A landscape with many peaks, sampled at points; each row gives a point and its height.
From any point a climber steps to the highest of the 2 points nearest to it. It stops when none of these is higher. Distance is the straight distance between rows; heights are no part of it.
(296) height 116: |   6 |  16 |  -9 |  16 | -26 |  12 | -22 | -14 |  11 |   1 | -14 | -10 | -20 |   8 |  19 |   0 | -26 |  -3 |  10 | -10 | -13 |  -7 | -13 |
(1183) height 626: | -26 |  27 |   2 | -19 |  27 |   5 | -11 |  -5 |   8 |   3 |   5 | -56 |  16 |   0 | -12 |   0 |  14 |   9 | -14 |  23 |  53 |  -8 |  15 |
(559) height 463: | -33 |  14 |   9 | -22 |  22 |  -9 |   3 |   0 |   2 |   1 |  10 | -45 |  28 |   5 | -15 |   1 |  25 |  -1 |  -2 |  16 |  41 |   3 |   9 |
(368) height 346: |  26 | -33 |   3 |  12 | -15 |   7 |  23 | -10 | -11 |  -3 |   4 |  20 | -19 | -31 | -30 |  12 | -64 |  10 | -26 |  -9 |  20 |   0 |   9 |
(446) height 484: | -20 |  31 | -18 |  -5 |  28 |  12 | -19 | -18 |  18 | -10 |  20 | -37 |  15 |   6 | -20 |  11 |  -1 |  12 |  -9 |  22 |  32 |   7 | -11 |
(924) height 105: |  -5 |   3 |   6 |  18 | -43 |  12 | -15 | -12 |   2 |   6 |   1 | -36 | -13 |  29 |  -1 |   5 | -28 | -15 |   1 |   6 |   7 |  19 | -14 |
(1140) height 353: |  -7 | -23 |  21 | -17 |  27 | -33 |  21 |  17 | -12 |  -5 |  11 |  22 |  -4 |  -8 |   1 | -11 |  24 |   1 |  15 | -10 | -19 |  -7 |   5 |
(1172) height 461: |  -6 |  32 | -27 | -25 |   4 |  17 | -44 | -38 |  38 |   1 | -23 |  -2 |  41 |  42 |  -3 |   5 |  -3 |  -3 |  24 |  18 |  13 |   1 |   9 |
(130) height 372: |  29 | -37 |  11 |   8 | -10 |  -4 |  25 |   1 | -19 |  -6 |  -2 |  30 |  -9 | -33 | -32 |   6 | -37 |   9 | -27 | -14 |  14 |  -9 |  14 |
(389) height 129: |  23 |  -5 |   3 |  11 |  29 |   6 |  18 |  29 |  -4 |  -1 |   3 |  46 |  -2 | -22 |  18 |  -9 |  17 |  13 | -17 |   4 | -32 | -22 |  22 |
(994) height 400: |  -6 | -26 |  18 |  -1 | -11 |   8 |  14 |  28 | -24 |  27 |   3 |   4 | -10 |   9 |  29 |  11 | -11 |  13 |   0 |   0 |  14 |  18 |  13 |
(749) height 389: | -17 |   1 |  -3 | -11 |   9 | -14 |   0 |  12 |  -9 |   0 |   8 |  -3 |  12 |   7 |   2 |   1 |  19 |   1 |   4 |  -5 |   6 |   6 |  -2 |
(175) height 64: | -26 |  11 |   0 | -13 | -14 |  19 | -22 |  -9 |   6 |  18 |  -2 | -33 |  13 |  47 |  15 |  13 |  -6 |  -7 |  18 |  23 |  24 |  26 |   2 |
(656) height 440: | -16 | -15 |  12 |  -8 | -26 |  12 |   6 |  -2 |  -1 |  19 |   4 | -31 | -27 |  27 |  17 |   5 | -31 |  -5 |  21 |  12 |   5 |  33 | -13 |
(420) height 65: |   2 | -14 |  -5 |  14 | -10 |   7 |  12 |  18 | -14 |  -5 |  15 |  12 |   9 | -16 | -26 |   4 | -21 |  14 | -34 |  -6 |  21 |   8 |  -5 |
(1166) height 281: |   1 |   5 |  -7 |   5 | -12 |   3 |   2 | -20 |  28 | -15 |   7 | -23 | -36 |  -4 |   1 |  -4 | -49 |  -6 |  12 |  -3 | -17 |   6 | -24 |
(475) height 79: | -13 |  -2 |  -1 | -18 | -13 | -12 | -22 | -12 |   1 |  16 | -17 |   1 | -18 |  30 |  32 |  -5 |  -6 | -11 |  38 |  -4 |  -4 |   9 | -10 |
(225) height 85: | -20 |   0 |   0 |   2 |  -6 |  14 |  -1 |  15 | -12 |   8 |  16 | -24 |  17 |  16 |  -5 |  12 |  -4 |  10 | -15 |  15 |  32 |  24 |  -2 |
(722) height 89: |  17 |   0 |   7 |  41 | -36 |  10 |   2 | -20 |   1 |  -4 | -14 | -15 | -19 | -23 |  -1 |   7 | -36 |   4 | -16 | -13 |   1 |  -9 | -15 |
(209) height 100: |  -9 |   8 |   1 |  17 | -33 |  23 | -18 |   2 |   0 |   8 |  10 | -33 |   4 |  36 |  -2 |  10 | -23 |  -7 |  -8 |  14 |  16 |  23 |  -6 |
(105) height 324: |   8 | -35 |   7 |   6 | -14 |  19 |  25 |  -1 |  -8 |   4 |  19 |   6 | -21 | -15 | -20 |  15 | -68 |  17 | -18 |   3 |  26 |  18 |   5 |
(32) height 169: |   1 |  22 |  -6 | -26 |  14 | -13 | -11 |  -9 |  15 |  -6 | -21 |  25 |  26 |  21 |  -1 | -20 |  56 | -33 |  24 |  10 | -29 | -10 |   8 |
(1192) height 83: |   2 | -14 |   3 |  -4 |  -4 | -16 |  -8 |  -8 |  -3 |  18 |  -9 |   7 | -32 |   7 |  31 |  -1 | -10 |   0 |  24 | -14 | -12 |   2 |  -4 |
(228) height 86: |  14 | -19 |  11 |   7 |  -6 |  -9 |   4 |  -6 |  -4 |  22 |  -6 |   7 | -40 |  -4 |  30 |   9 | -33 |   5 |  17 | -16 |  -8 |  -3 |   4 |
(1028) height 150: |  22 |   2 | -10 |   4 |  20 |   7 |   8 |  16 |   2 |  -7 |  -6 |  34 |  -7 | -15 |  15 | -15 |  35 |   4 |  -7 |   5 | -39 | -14 |  11 |
(351) height 292: |  -9 |  -9 |  27 |  12 | -11 |  -8 |  22 |  38 | -19 | -10 |  15 |  24 |  25 |  -1 | -12 |  -8 |  17 |  -7 | -11 | -14 |  -3 | -17 |   9 |
(608) height 106: |  21 |  22 | -10 |  24 | -27 |   9 | -12 | -42 |  14 |  -7 | -37 | -15 | -21 | -21 |   8 |  -6 |   6 | -13 |   4 |  -6 | -25 | -14 | -19 |
(247) height 101: |  34 | -28 |  29 |  21 |   3 | -27 |  10 |   4 | -18 |  11 | -16 |  25 | -22 | -22 |  16 |   0 |   0 |   3 |  -3 | -10 | -20 | -25 |  19 |
(848) height 233: | -32 |  25 |   9 | -33 |  38 |  -7 |  -7 |  10 |   6 |  -1 |  -8 | -15 |  28 |   2 |  15 |  -7 |  42 |   1 |  16 |   8 |  22 | -27 |  20 |
(579) height 369: | -16 | -25 |  23 | -10 |  11 |  -7 |  21 |  31 | -23 |  14 |  11 |   8 |   3 |  -1 |  18 |   6 |   9 |  13 |   2 |  -3 |  16 |   7 |  15 |
(305) height 334: |  -7 | -27 |  11 |  -9 |  20 |  -7 |  26 |  26 | -17 |   5 |  17 |  17 |   2 | -18 |   4 |   9 |  -5 |  21 |  -5 |  -6 |  15 |   1 |  13 |
(1214) height 295: |   4 | -13 |   5 |   8 | -18 |   1 |  13 | -14 |  14 |  -1 |  11 | -20 | -39 |  -5 |   5 |   6 | -57 |   1 |  11 |  -9 |  -5 |  10 | -12 |
(237) height 82: |  12 | -12 |   6 |  34 | -37 |  14 |   7 |  -8 |  -4 |  -4 |   6 | -12 | -18 |  -9 | -18 |   5 | -49 |   5 | -24 |  -3 |  14 |   5 | -13 |
(911) height 243: |  15 | -13 |   1 |  -5 |  30 |  -3 |  35 |  20 |  -6 | -15 |  14 |  35 |   2 | -32 | -19 |  -9 |  21 |  11 | -10 |  -3 | -23 | -12 |   9 |
(997) height 286: | -23 | -15 |  10 | -12 |  11 |  -5 |  24 |  20 | -17 | -14 |  24 | -11 |  23 | -11 | -31 |   4 |   8 |  12 | -17 |   3 |  30 |   7 |   0 |
(61) height 171: |  26 |  -8 |  -4 |   2 |  17 |  -7 |  18 |   5 |   1 |  -8 |  -6 |  27 | -17 | -20 |  -2 | -21 |  39 |  -5 |  -2 |   2 | -42 | -10 |   8 |
(1051) height 321: | -12 |  19 | -19 |  -9 |  24 |  -3 |  -2 |   2 |   7 | -11 |  15 | -15 |  26 |  -2 | -27 |   4 |  20 |   3 | -11 |   6 |  11 |   7 |  -8 |
(863) height 426: |  29 |  -1 | -13 |  21 |  -7 |  12 |  13 |  -5 |   5 |   4 |   3 |  18 | -24 | -30 |  -1 |   8 | -44 |  16 | -19 | -13 |  -7 |  -6 |  -1 |
(22) height 425: |  -1 | -28 |  19 |   3 | -31 |  14 |  23 |   8 | -15 |  25 |   5 | -19 | -29 |  13 |  12 |   9 | -37 |   5 |   5 |   4 |   7 |  30 |  -4 |
(971) height 401: |   0 |  15 | -27 | -20 |  15 | -15 |   1 | -16 |  14 |  -9 |   1 |  -2 |   6 |   1 | -29 | -11 |  31 | -19 |   6 |   4 | -15 |  13 | -18 |
(937) height 427: |  15 |  18 | -16 |   7 |  -3 |  12 | -32 |  11 |   1 |  -3 | -22 |  24 |  14 |  12 |  17 |  -9 |  33 |  -6 |   3 |  -2 | -28 | -19 |  10 |
(114) height 397: |  44 | -15 |   1 |  21 |   2 |  -1 |  19 |  -4 |  -7 |  10 |  -8 |  31 | -23 | -41 |  -1 |   8 | -29 |  11 | -17 | -11 |  -7 | -18 |  15 |
(213) height 207: |  14 |  29 | -30 | -12 |  -4 |   6 | -29 | -21 |  19 |  -3 | -24 |   8 |  16 |  21 |  -8 |  -8 |  29 | -22 |  10 |   5 | -21 |   0 |  -2 |
(900) height 342: |  -7 |  -5 |   7 |   2 |   0 | -14 |   4 |  24 | -12 |  -4 |   8 |  10 |  15 |   3 |  -4 |  -5 |  23 |  -6 |  -4 | -14 |  -6 |  -5 |   2 |
(473) height 464: | -23 | -18 |   6 | -17 |   0 |   5 |  13 |  -4 |  -2 |  14 |  18 | -30 | -21 |  13 |   4 |   9 | -23 |   9 |  16 |  13 |  19 |  35 | -12 |
(648) height 94: | -12 |  -1 |   2 |  12 | -22 |  14 |  -7 |   6 |  -6 |   4 |  19 | -28 |   8 |  23 | -15 |  11 | -15 |   0 | -13 |  16 |  23 |  28 | -11 |
(920) height 244: | -24 |  10 |  -2 | -11 |  -6 |   0 | -14 | -29 |  26 |  -3 |  20 | -35 |  -9 |  36 | -12 |   1 | -26 | -17 |  20 |  23 |  12 |  28 | -25 |
(909) height 95: |  28 | -24 |  29 |  24 | -10 | -24 |   5 | -14 | -17 |  14 | -26 |   9 | -30 | -25 |  21 |   3 |  -6 |   2 |   4 | -17 | -15 | -21 |   7 |
(42) height 113: |  24 | -18 |  13 |   8 |  21 | -14 |  12 |  20 | -11 |   6 |  -2 |  38 | -13 | -16 |  19 |  -3 |   5 |  10 |  -4 |  -5 | -28 | -19 |  19 |
(957) height 294: |  -2 |  -2 |   4 | -10 |  43 |   3 |  32 |  26 |  -4 | -10 |  17 |  29 |  12 | -36 |  -2 |  -3 |  18 |  25 | -12 |   3 |  -4 | -17 |  12 |
(692) height 428: | -23 |  -9 |  20 | -21 |  30 | -24 |  24 |  21 |  -8 |  -9 |  17 |   9 |  14 |  -8 |  -7 | -11 |  34 |   1 |  12 |  -7 |  -6 |  -9 |   2 |
(332) height 462: |  20 | -21 |  17 |  26 | -28 | -16 |  11 | -13 | -19 |  -7 | -14 |  -3 | -11 | -28 | -20 |  -1 |  -7 |  -4 | -16 | -23 |  -1 |  -9 |  -7 |
(989) height 395: |  25 |  13 |  -3 |  20 | -16 |   6 | -28 |   2 |  -4 |  -3 | -32 |  17 |   3 |   2 |  21 | -12 |  33 | -10 |  -3 |  -6 | -33 | -27 |   7 |
(365) height 368: |  18 |   4 |  17 |  29 | -23 |  -8 | -20 |   7 | -14 |   0 | -28 |  14 |   2 |  -2 |  23 | -11 |  24 | -10 |  -7 | -14 | -24 | -27 |   6 |
(16) height 338: |  22 | -26 |   9 |  -1 |  27 |  -1 |  29 |  26 | -12 |   2 |  13 |  54 |   6 | -37 |  -7 |   6 | -19 |  17 | -22 |  -2 |   5 | -17 |  27 |
(348) height 266: | -23 |  17 |   4 | -29 |  26 | -12 | -17 |   6 |   7 |  -1 |  -9 |   6 |  36 |  18 |  16 |  -5 |  43 | -10 |  22 |   6 |   2 | -16 |  12 |
(161) height 249: |  -3 | -35 |  27 |   5 | -19 |  -9 |  29 |  30 | -28 |  -8 |  10 |  19 |  12 |  -7 | -22 |  -5 |  -1 |  -2 | -18 | -14 |  10 |  -1 |  11 |
(184) height 70: | -22 |  16 |  -5 |  -2 |   3 |  10 | -13 |  15 |  -5 |   4 |   9 | -21 |  36 |  20 |   0 |  12 |  15 |   3 | -10 |   7 |  26 |   7 |   9 |
(1116) height 413: |  -6 |  19 | -17 |  -4 |  26 |  13 |  -4 |  21 |  -2 |  -5 |   6 |  14 |  19 | -10 |  14 |   4 |  22 |  17 | -11 |   1 |  -1 | -10 |   6 |
(1018) height 291: |  14 |  16 | -37 |  -1 |  19 |  19 |  11 |   4 |   9 | -14 |  10 |   9 |   0 | -21 | -19 |  -4 |  19 |  11 | -20 |   5 | -15 |   8 |  -7 |
(814) height 306: |  10 | -32 |  18 |  -6 |  23 | -13 |  29 |  27 | -19 |   8 |  15 |  38 |  -1 | -22 |   5 |   8 | -13 |  19 |  -8 |  -6 |   8 |  -8 |  24 |
(728) height 330: | -25 | -12 |  26 | -18 |  29 |  -8 |  14 |  30 | -16 |  10 |   9 |   5 |   8 |  -5 |  30 |   0 |  23 |  18 |   8 |   3 |  15 |  -9 |  18 |
(1093) height 217: |  -8 |  21 | -10 |  -7 |  -9 |  -7 | -34 | -42 |  30 |   1 |  -3 | -21 |  23 |  51 | -20 |   3 |  -9 | -28 |  10 |  12 |  10 |  23 |  -6 |
(1233) height 503: | -18 |  35 | -24 | -17 |  13 |  23 | -40 | -31 |  35 |  -5 |  -6 | -21 |  27 |  33 |  -2 |  10 | -11 |   4 |  16 |  24 |  20 |   3 |   0 |
(620) height 354: | -31 |  -1 |  17 | -18 |  13 |  -5 |  20 |  15 | -13 |  -6 |  20 | -33 |  27 |  -5 | -25 |   2 |  21 |   7 | -10 |  11 |  39 |   6 |   7 |
(968) height 371: |  42 | -24 |   4 |  11 |  14 |  -4 |  23 |  11 | -10 |   8 |   0 |  49 | -11 | -40 |  -7 |   7 | -24 |  11 | -20 |  -5 |  -5 | -18 |  26 |
(1159) height 343: |   4 |  -1 |  15 |  15 | -27 | -13 | -20 |  12 | -17 |   5 | -16 |   5 |   8 |  13 |  15 |  -7 |  20 | -15 |  -1 | -15 | -10 | -11 |   5 |
(887) height 341: |  13 |  19 | -40 |  -8 |  14 |   8 |   2 | -11 |  16 | -11 |   0 |   2 |  -4 |  -7 | -19 |  -7 |  29 |  -8 |  -1 |   6 | -20 |  12 | -13 |
(282) height 289: | -10 |   0 | -10 | -21 |  33 | -10 |  -5 |   3 |   0 |   8 |   0 |  12 | -12 |  -1 |  28 |  -1 |  11 |  12 |  20 |  -2 |  -6 |   1 |  -2 |
(974) height 452: |  12 |   3 | -13 |  18 |  -9 |  15 |   1 |   0 |   5 |   4 |   5 |   5 | -23 |  -9 |  14 |   9 | -42 |  14 |  -9 | -12 |  -6 |   0 |  -4 |
(923) height 107: |  -5 |   7 |  -2 | -21 |  37 |  -4 |  11 |  13 |  10 | -13 |  -1 |  27 |   7 |  -4 |   8 | -21 |  55 |  -6 |  17 |  13 | -35 | -15 |   7 |
(187) height 262: | -12 |   6 |  -7 |   0 |  -8 |   0 |  -7 | -24 |  25 | -13 |  20 | -29 | -22 |  13 | -17 |  -3 | -38 | -12 |  13 |   8 |  -2 |  19 | -32 |
(713) height 408: |  32 | -37 |  24 |  18 | -18 | -15 |  24 |  -6 | -24 |  -8 | -15 |  22 |  -7 | -38 | -26 |   1 | -17 |   1 | -21 | -21 |   6 | -19 |  12 |
(865) height 232: | -16 | -37 |  24 |  -9 | -14 |  -1 |  34 |  28 | -30 |  -7 |  17 |   3 |  18 |  -6 | -30 |   1 |  -1 |   6 | -19 |  -1 |  26 |  14 |   6 |
(817) height 137: | -12 |  22 |   3 | -26 |  33 |  -7 |   7 |   5 |  15 | -12 |  -3 |  20 |  26 |  10 |   0 | -19 |  63 | -20 |  25 |  15 | -28 | -20 |  10 |
(933) height 387: | -17 |  26 | -15 | -12 |  35 |   1 |  -4 |  -7 |  11 | -14 |  16 | -33 |  24 | -10 | -31 |   4 |  19 |  10 | -17 |  17 |  27 |   1 |  -5 |
(481) height 326: |  -7 |  -4 |  19 |   0 | -19 | -22 | -21 |  11 | -15 |  10 | -13 |   6 |   9 |  27 |  19 | -10 |  30 | -23 |  14 | -10 | -12 |  -6 |   9 |
(670) height 231: | -15 |  17 |   0 |  -4 |  -9 |  -1 | -26 | -38 |  29 |  -3 |  16 | -36 |   9 |  46 | -21 |   5 | -19 | -25 |  12 |  25 |  17 |  30 | -15 |
(404) height 135: |  22 |   8 | -18 |  12 |  -2 |  -2 |  -2 |  -1 |  -2 |  -6 |  -8 |  11 | -10 | -14 |  -6 |  -7 |  15 |  -3 | -10 | -12 | -23 |  -4 |  -9 |
(1017) height 480: |  -7 |  10 | -16 |   9 |  -4 |  21 |  -7 |   0 |  15 |  -1 |  15 |  -8 | -17 |   3 |  16 |  10 | -44 |  16 |  -2 |  -1 |   1 |   8 | -11 |
(1011) height 487: |   2 |  20 | -16 |  -2 |  14 |   9 | -17 |  18 |   1 |  -5 |  -6 |  17 |  21 |   7 |  13 |  -4 |  32 |   1 |  -2 |  -2 | -16 | -12 |   6 |
(1237) height 209: |   6 |  32 | -28 |   1 |  -9 |   5 | -36 | -38 |  31 |  -5 | -10 | -13 |  22 |  36 | -21 |   1 |  -1 | -24 |   5 |   7 |  -5 |   7 |  -7 |
(566) height 69: | -28 |  10 |   0 | -17 | -20 |  28 | -21 |  -9 |  19 |   8 |  -1 | -31 |  -5 |  44 |  27 |   9 | -31 |  -6 |  33 |  22 |  11 |  21 |  -6 |
(224) height 124: |  13 |   8 | -11 |  15 | -15 |  -3 | -13 |  -8 |  -2 |   1 | -15 |   1 | -12 |  -2 |   8 |  -5 |   3 |  -6 |  -3 | -16 | -17 |  -7 | -11 |
(802) height 73: | -16 |  11 |  -8 | -10 | -22 |  21 | -28 |  -8 |  23 |   3 |  -8 | -13 | -16 |  31 |  38 |   2 | -36 |  -3 |  32 |   3 |  -5 |   4 |  -8 |
(318) height 225: |   3 |  29 | -30 |   1 |  -1 |  10 | -30 | -14 |  17 |  -4 |  -8 |  -5 |  17 |  21 |  -9 |   3 |   8 | -10 |   0 |   2 |  -6 |   5 |  -8 |
(828) height 355: |   1 |  13 | -14 |  -7 |  37 |  15 |  13 |  26 |  -1 |  -7 |   8 |  25 |  13 | -27 |  12 |  -1 |  24 |  23 | -17 |   6 |  -8 | -15 |  11 |
(456) height 112: |   3 |  13 |   5 |  23 | -44 |  10 | -25 | -25 |  10 |   1 | -26 | -24 | -18 |   8 |  26 |   0 | -25 | -14 |  13 | -11 |  -8 | -11 | -12 |
(1032) height 76: | -15 |  13 | -16 | -27 |  -8 |   3 | -31 | -17 |  17 |   9 | -17 |   7 |  -7 |  30 |  32 |  -3 | -16 |  -4 |  45 |   3 |   0 |   2 | -11 |
(408) height 515: | -20 |  16 | -15 |   0 |   3 |  23 | -14 |   0 |  10 |   2 |  14 | -20 |  -5 |  15 |  16 |  14 | -27 |  17 |   5 |  10 |  15 |  11 |  -9 |
(25) height 396: |  -3 | -12 |   6 |   6 | -30 | -18 |  -4 | -10 | -12 |   6 |   3 | -24 | -10 |  13 | -14 |  -2 |  -3 | -16 |   5 | -10 |   4 |  19 | -15 |
(67) height 309: |  12 | -28 |   8 |   7 | -14 |   8 |  26 |  -9 |   4 |   0 |  19 |  -8 | -36 | -12 | -13 |  12 | -68 |  12 |  -1 |  -4 |  11 |  15 |  -1 |
(925) height 188: |  15 |  26 | -15 | -22 |  -2 |  -7 | -23 | -25 |  21 |  -3 | -32 |  23 |  31 |  29 |  -8 | -19 |  48 | -35 |  19 |   9 | -24 |  -5 |   9 |
(575) height 175: |  31 | -14 |  17 |  22 |  -9 | -11 |  27 |   3 | -11 | -16 | -13 |  22 |  -4 | -35 | -21 | -18 |  24 |  -7 | -18 | -13 | -29 | -25 |   6 |
(607) height 419: |   7 | -22 |  14 |  19 | -39 | -12 |   6 | -12 | -18 |   1 |  -3 | -21 | -15 |  -3 | -21 |   0 | -15 |  -8 |  -7 | -15 |   7 |  11 | -12 |
(78) height 44: |  23 |   3 | -13 |  27 | -11 |  17 |   2 |  18 |  -6 |   2 |   0 |  27 |   4 | -25 |  -4 |   3 | -17 |  13 | -39 | -11 |   0 |  -8 |   2 |
(1023) height 279: | -36 |   7 |  24 | -25 |  32 |  -7 |   4 |  24 |  -9 |   3 |   0 | -10 |  20 |   0 |  27 |  -6 |  38 |   8 |  14 |   5 |  21 | -21 |  19 |
(372) height 312: | -14 | -20 |   9 | -21 |  27 | -28 |   7 |   9 |  -9 |  10 |   3 |  14 | -10 |  -1 |  23 |  -3 |  17 |   6 |  22 |  -7 |  -5 |   3 |   1 |
(565) height 98: |  18 |  11 |   4 |  37 | -30 |   4 |   0 | -37 |   4 |  -9 | -27 | -22 | -17 | -31 |  -1 |   2 | -13 |  -4 |  -7 | -11 | -13 | -12 | -22 |
(1133) height 246: |   4 |  31 | -32 |  11 |   2 |  15 | -19 | -12 |  17 | -11 |  11 | -13 |   7 |   8 | -23 |   6 |  -7 |  -1 | -15 |   7 |  -4 |  10 | -18 |
(813) height 441: | -29 |   0 |   0 | -28 |  22 | -19 |   0 |   2 |  -6 |   5 |   7 | -17 |   8 |   6 |   4 |   2 |  23 |   2 |  17 |   4 |  20 |   9 |  -3 |
(21) height 261: |  -7 |  16 | -27 | -26 |  41 |  13 | -14 |   0 |   9 |   2 | -10 |  15 |  -1 |  -6 |  30 |  -3 |  27 |  19 |  16 |  11 |  -8 | -10 |   2 |
(1099) height 115: |  22 |  11 |  -3 |  16 | -18 |  -7 | -17 | -27 |   3 |  -2 | -34 |  -1 | -17 | -14 |  11 | -12 |  22 | -15 |   7 | -11 | -27 | -15 | -11 |
(938) height 470: |  -9 |   4 |  -8 | -27 |  14 | -33 |   1 | -13 |   4 |  -6 |   2 |  -2 |   9 |   6 | -24 | -11 |  32 | -24 |  17 |  -3 |  -9 |  12 | -16 |
(1039) height 151: |  32 |  -1 |   1 |  27 | -14 |  -3 |   6 |  -8 |  -7 |  -8 | -22 |   9 | -10 | -31 |  -7 | -10 |  20 |  -5 | -18 | -12 | -24 | -16 |  -4 |
(1147) height 414: |   6 | -31 |  17 |   4 | -18 |  10 |  21 |  17 | -18 |  29 |   5 |   2 | -24 |   4 |  22 |  15 | -36 |  14 |   1 |  -2 |  13 |  20 |  11 |
(1212) height 582: | -21 |   1 |   6 | -30 |  23 | -32 |  12 |   1 |   0 |  -9 |  10 |   1 |  19 |   2 | -16 | -12 |  41 | -18 |  20 |  -3 |  -5 |   1 |  -5 |
(793) height 54: |  17 | -12 |  -9 |  13 |  -1 |   8 |  16 |  17 |  -9 |  -7 |   7 |  31 |   5 | -29 | -22 |   2 | -16 |  13 | -37 | -12 |   4 |  -4 |   2 |
(1111) height 201: |  27 | -17 |  13 |   8 |   9 | -10 |  33 |  12 |  -5 | -18 |   0 |  31 |  -7 | -29 | -21 | -21 |  29 |  -6 | -10 |  -7 | -37 | -18 |   7 |
(1268) height 302: | -15 |   8 |   7 | -16 |   1 | -19 | -21 |   6 |  -3 |   4 | -12 |  12 |  26 |  32 |  14 |  -8 |  36 | -21 |  22 |  -5 |  -8 |  -7 |  10 |
(472) height 274: |   0 |  18 | -28 |   5 |  13 |   9 |  -3 |   2 |   5 | -12 |  15 |  -6 |  10 |  -7 | -23 |   6 |   3 |   9 | -20 |   2 |   1 |   8 | -14 |
(82) height 57: | -23 |  26 | -10 | -13 |  15 |   7 | -25 |   0 |   9 |   3 |  -2 | -22 |  38 |  24 |   4 |  11 |  18 |   2 |   0 |  11 |  26 |   1 |  13 |
(857) height 504: | -31 | -10 |   6 | -22 |   8 |  -4 |   7 |   2 |  -8 |  14 |  10 | -30 |  -4 |  11 |   6 |   8 |   3 |   7 |  12 |  13 |  29 |  27 |  -6 |
(611) height 575: | -21 |  28 | -21 |  -8 |  13 |  18 | -26 | -16 |  22 |  -5 |  13 | -27 |   8 |  20 |   1 |  13 | -16 |   8 |   5 |  20 |  17 |  10 | -13 |
(297) height 108: |  -4 |   6 |  16 |  25 | -52 |  13 | -15 | -18 |  11 |   1 | -10 | -38 | -19 |  17 |  13 |   2 | -38 | -17 |   8 |   0 |   2 |   6 | -14 |
(1132) height 75: |   8 | -10 |  -4 |  26 | -30 |   9 |   1 |   2 |  -9 |  -6 |  10 |  -4 |  -5 |  -7 | -29 |   5 | -31 |   8 | -32 |  -5 |  15 |   9 | -14 |
(1135) height 90: |  22 | -26 |  20 |  21 | -20 | -12 |  13 |  -9 | -14 |  17 | -11 |   3 | -32 | -18 |  15 |   9 | -29 |   4 |   2 | -18 |   1 |  -6 |   7 |

Where does a climber stop that starts at each point below?
(911) -> (1011)
(1018) -> (1212)
(16) -> (611)
(282) -> (1212)
(1268) -> (1011)
(1133) -> (611)
(1214) -> (332)
(161) -> (857)
(865) -> (1183)
(1093) -> (332)
